A landscape with many peaks, sampled at points; each row gives a point and its height.
A climber steps from a point to the highest of its 2 nearest points, and stops where none of them is higher. Distance is the straight distance between rows; heights are no part of it.
(91) (h 67): [101 112  98  90 130 124  91 141 114 106 124 134 119 126 137 124 173 140
  91 156 149]
(10) (h 401): [ 91 130 150 116 113 122 138 139 140 201 131 154 127 169  65  88 144 142
 188 108 122]
(159) (h 434): [164 113 119 151 158 106 157 145 134 120  86 160 161 126 110 128 128 143
 144 157 143]
(503) (h 629): [103 160 137 126 122 140 125 122 120 104 178  77 108 126 149 155  77 114
 121  98 126]
(795) (h 425): [148 118 112 100 110 134 135 145 137 151 213  90  91 112 129 163 111 112
 103 115  97]
(65) (h 251): [136 191 141 149 102 126 116  69 110  53  78  94 123 131 200 113  63  98
 109 111 145]
(442) (h 294): [148 139 152 141 122 107 143  98 115  61 115  81 122 119 189 137 104  74
  97 117 171]
(202) (h 254): [119 100  91 154 150 150  87 159 145 142 187 137 143 115 122 177 158 170
 102 142 122]
(776) (h 387): [118 149 157 142 130 119 117  96  97  71   8 146 151 127 186  60  91 103
 150 138 158]
(619) (h 542): [128 116 105 145 144 103 120 163 153 185 124 200 146 151  83 122 184 165
 169 131 154]
(982) (h 526): [101 152 114 155 142 115 131 146 134 148 101 157 156 146  93 121 107 169
 185 132 145]
(900) (h 573): [106  90 141 148 150 144 125 102 144 202 126 189 136 137  47 130 208 168
 145 104 125]
(4) (h 456): [106 115 172 136 125 132 150 128 144 182  78 163 145 169  44  91 165 144
 162 108 142]
(620) (h 511): [114  97 160 138 160 121 138 139 142 165 111 176 146 139  79 111 188 145
 149 117 147]
(55) (h 221): [144 105 147 144 163 127 157 138 128 125 165 117 144 103 117 167 116 129
 125 115 119]
(427) (h 480): [102 135 173  95 111 132 145 123 101 127 115  92 124 144 112  99  83 106
 156 106 100]
(829) (h 588): [113 114 171 163 159 157 156 122 143 173 132 146 143 133  50 148 142 164
 149  97 115]
(701) (h 418): [ 97 125 174 105 116 131 151 136 128 167 131 124 127 153  84  97 114 123
 168 101 100]
(611) (h 647): [ 95 109 148 123 143 173  90 117 148 137 141 168 118 139  87 131 204 160
  89 127 119]
(368) (h 146): [140 129  94 103 109 108 137 136 130 149  54 154 132 153  77  90 119 152
 156 166 127]
(771) (h 358): [123 136  85  98 125 112 140 117 104 140 117  99 127 115 136 128  86 138
 148 143  98]
(378) (h 225): [137 143 196 138  93 142 154  76  93  54  57  52 119 126 184  96  78  50
 102 110 156]
(914) (h 344): [127 160 169 164 143 154 151 101 113  64  51  94 143 108 160 125  85 113
 117 139 151]
(774) (h 331): [140 157  87 129 132 100 110 106 107  69  72 132 139 114 188 113  97 125
 114 157 151]
(473) (h 413): [115 116 213 152 136 146 156 135 140 130  63 158 149 157  70  82 155 124
 155 126 154]
(63) (h 531): [118 115 125 175 160 138 131 146 152 172 154 155 153 132  75 161 138 180
 155 120 128]
(810) (h 426): [121 144  96 106 111 108 110 177 153 157 163 162 119 145 130 107 145 141
 155 146 120]
(702) (h 223): [113 116 125  96 117 145 133 140 149 199 190 142 101 129  91 128 154 136
 140 116  78]
(863) (h 402): [138 105 130 163 177 117 145 143 128  97  75 152 158 106 131 132 144 138
 125 164 163]
(251) (h 127): [113 137 104 135 118 140 130 134 143 131  42 153 133 150  59 112 123 175
 140 167 137]
(921) (h 268): [118 119 195 138 137 146 148 114 119  69 132  74 115 114 148 140 131  85
  84 107 169]
(247) (h 269): [146 143 125 112 117  86 121 115 103  74 124 104 128 128 197 107 111  76
 117 122 160]
(13) (h 237): [143 170 173 151  96 132 129  55  93  57  39  88 131 125 210  87  68  69
 109 111 144]
(232) (h 282): [123 134  77 147 132 143  85 154 145 105 164 123 137 132 137 160 130 165
  97 162 137]
(312) (h 474): [128 139 143 121 132 112 119 164 148 130 152 162 134 150 121 107 150 129
 147 134 133]
(717) (h 271): [131 111  51 135 127 130 121 160 145 198 165 139 133 119 102 160 133 176
 152 157  95]
(239) (h 136): [119 118 126  91 105 114 118 119 108 102 170  80  99 129 158 136 154  88
  85 110 152]
(228) (h 70): [161 128  52 130  99 121  98 150 136 122 204  85 108 116 182 182 121 122
  89 141 136]
(680) (h 364): [141 163 126 153 135 111 116  83 108  61  25 146 147 106 203  91  86 117
 128 145 157]
(400) (h 300): [158 168  79 128 121  85 124 151 129 138 151 150 138 126 178 125  86 126
 176 133 107]
(813) (h 111): [141 133 103 119  91 103 115 110 116  89 182  60  90 133 177 177 128  78
  80 105 181]
(448) (h 302): [152 113 141 152 157 148 157 118 128  80 110  87 136 101 130 163 107 124
  86 149 140]
(164) (h 514): [137  85 174 126 150 152 130  89 145 188 162 188 123 129  70 132 209 138
 126  82  91]
(1048) (h 170): [141  99 137  88 115 109 146 139 131 162  78 155 128 161  73  76 156 129
 143 149 120]
(242) (h 183): [124 106 187  89 116 143 125 124 140 138 185 127  98 143 105 109 166 100
  98  91 101]
(215) (h 575): [137 170  54 120  90 109 113 125 120 129 190  80  98 107 210 158  73 102
 135 118 117]
(481) (h 201): [142 109 139  80 107 101 140 132 113 127 104 127 130 149 123  72 124 100
 141 143 114]
(95) (h 349): [148  83 136 115 142 143 136 115 126 121 180  96 110 103 115 176 155 115
  60 116 119]
(674) (h 256): [106 162  71 128 126 107 102 119 106 119  64 151 141 130 140 108  88 162
 166 156 131]
(575) (h 236): [138 130 128  89 105  81 119 118  90 100 105 125 142 143 184  67 104  79
 149 126 133]
(703) (h 477): [137  90 150 110 144 146 110 109 142 177 192 184 116 121  98 140 213 135
 112  96  87]
(682) (h 305): [125 121  73 110 124 112 143 143 122 183 126 132 129 128  95 130 113 160
 164 152 101]
(1038) (h 520): [158  97 118 149 150 141 114 140 164 160 147 190 139 132  79 146 198 168
 110 142 120]
(87) (h 475): [ 85 136 145 138 148 123 136 134 115 131  82 139 155 137 104 112 112 148
 171 126 143]
(891) (h 45): [153 121  45 114 103 112 106 182 122 161 210 111 111  99 195 169 144 119
 122 141 118]
(648) (h 492): [137 151  84 102 100 118 130 142 126 138 195  89  94 112 175 146  81 102
 134 125 103]
(105) (h 383): [164  90 129 109 129 143 127 130 142 153 219 116  96 104 118 172 160 118
  76 103  96]
(358) (h 601): [112 135  76 149 133 110 113 166 154 180 116 179 145 147  89 128 143 177
 172 143 148]
(888) (h 158): [126 119 167  85 110 117 129 131 117 111 166 100 111 139 143 107 136  82
 112 105 127]
(549) (h 218): [122 103 188 124 157 139 156 126 120 128 142 114 136 117  99 141 130 116
 121 100 120]
(893) (h 93): [156 142  68 148  97 111 103 124 129  85 185  72 104 132 188 188 116 100
  78 126 178]
(8) (h 318): [151  94 117 137 147 140 135 121 125  93 148  90 126 101 133 176 143 124
  62 140 146]
(534) (h 98): [ 98 132 149 124 133 170 122 124 128  84  81 106 123 131 112 124 141 139
  89 159 147]
(1020) (h 244): [104 109 228 134 145 167 152 121 118 101 126  92 125 112 110 131 134  96
 103  94 137]
(243) (h 367): [121 141 196 158 141 159 162 124 122  88  48 114 149 125 115 109  96 117
 146 135 137]
(490) (h 247): [128 111  82 136 117 151 130 149 170 236 185 163 110 128  79 148 158 170
 153 134  79]
(173) (h 202): [124 111 167  84 109 143 136 137 140 177 193 133  91 138  97 108 156 108
 130  98  78]
(899) (h 653): [103 102 187 145 148 173 146  96 140 169 102 155 132 134  43 133 174 160
 124 107 111]
(521) (h 388): [134 127 202 161 148 155 171 133 140 114  52 131 146 134  86 108 132 126
 140 142 141]
(505) (h 470): [138 181  92 121  99 105 112  87 113  89 146  87 110 122 202 137  62 103
 121 112 127]
(197) (h 27): [157 115  74 109 118 118 114 182 138 167 207 138 116 114 153 153 157 129
 123 140 105]
(1033) (h 114): [123 132 122 134 132 159 136 128 141 119  77 129 130 144  76 134 123 171
 115 167 126]
(264) (h 649): [120  82 210 136 160 189 137  92 133 114 116 127 116 105  92 135 194 121
  69 114 127]
(688) (h 311): [125 146  78 137 131 123 105 152 134 115 133 135 139 130 136 139 113 161
 131 160 130]
(82) (h 263): [136 162  81 115 104  80 133 148 125 166 129 157 134 134 163  93  86 121
 202 137 101]
(649) (h 527): [140 121 147 124 142 133 113 154 146 115 167 146 128 138 125 133 170 131
  99 133 135]
(391) (h 270): [144 171 140 156  97 114 132  54 103  56 109  61 110 122 205 146  65  70
  98  88 176]
(832) (h 712): [107 135 130 144 139 147 115 133 127 110 198  82 116 110 139 179  99 132
 103 105 134]
(884) (h 471): [170  98 113 140 152 114 145 154 147 142 121 161 149 129  91 141 153 153
 124 159 126]
(327) (h 422): [164 188  77 156 104 100 108  62 113  81 128  99 124 120 228 146  62 106
 106 109 140]
(1047) (h 758): [107  92 223 130 142 180 162 103 125 141  77 122 129 127  68 113 166 121
 112 115 115]
(615) (h 85): [ 83 137 134  99 124 145 100 137 122  89  99 128 118 142 124 104 157 134
  94 148 154]
(733) (h 325): [144 143 131 151 142 140 147 102 113  70  84  91 142 108 149 145  80 121
 109 143 135]
(203) (h 13): [147 123  70 106  97 119 135 193 157 207 205 148 107 109 152 146 149 128
 156 147  84]
(271) (h 292): [124 139  71 131 147  91 107 118  96  96  56 158 153 110 173 112  96 143
 155 154 145]
(969) (h 264): [159 154 121 141 138  92 142 130 120 103 124 132 151 123 166 122  79 115
 162 121 121]
(871) (h 420): [108 140 153 137 137 109 135 124 105  99  30 153 161 135 139  77 107 124
 175 140 156]
(167) (h 559): [ 91 162 156 114 115 132 128 106  99  95 136  70 117 130 154 124  70 101
 135  96 126]
(660) (h 242): [144 133 138 143 156 111 156 137 123 113 139 117 145 120 134 145  84 125
 150 120 120]
(516) (h 423): [104 146 133  97 111 117 143 106  89 129  84  99 135 137 134  91  70 118
 167 125  99]
(779) (h 230): [121 105  76 159 128 163  71 173 165 187 226 159 128 116 130 173 182 175
 114 133 103]
(6) (h 582): [127  99 145 133 154 157 116 125 144 124 143 145 130 118  99 148 182 150
  84 135 132]
(923) (h 441): [137 101 122 101 121 155  96 130 154 181 222 172  98 120 119 145 210 137
  99 106  82]
(412) (h 219): [126 151 107 114 107  75 131 122 106 150  65 161 146 150 142  66  79 130
 207 130 118]
(725) (h 365): [125 159  44 124 109 114  90 185 147 144 153 164 124 132 161 124 120 149
 155 166 122]

For each start below, name the point where the climber stops.
(863): (611)
(888): (427)
(776): (358)
(8): (215)
(232): (611)
(203): (427)
(197): (427)
(534): (442)
(717): (427)
(159): (611)

Write out the way that a climber takes from each point below.
(202): (232) > (688) > (725) > (810) > (312) > (649) > (6) > (611)
(615): (534) > (1033) > (251) > (368) > (1048) > (481) > (575) > (247) > (442)
(239): (888) > (242) > (173) > (702) > (490) > (717) > (682) > (771) > (516) > (427)
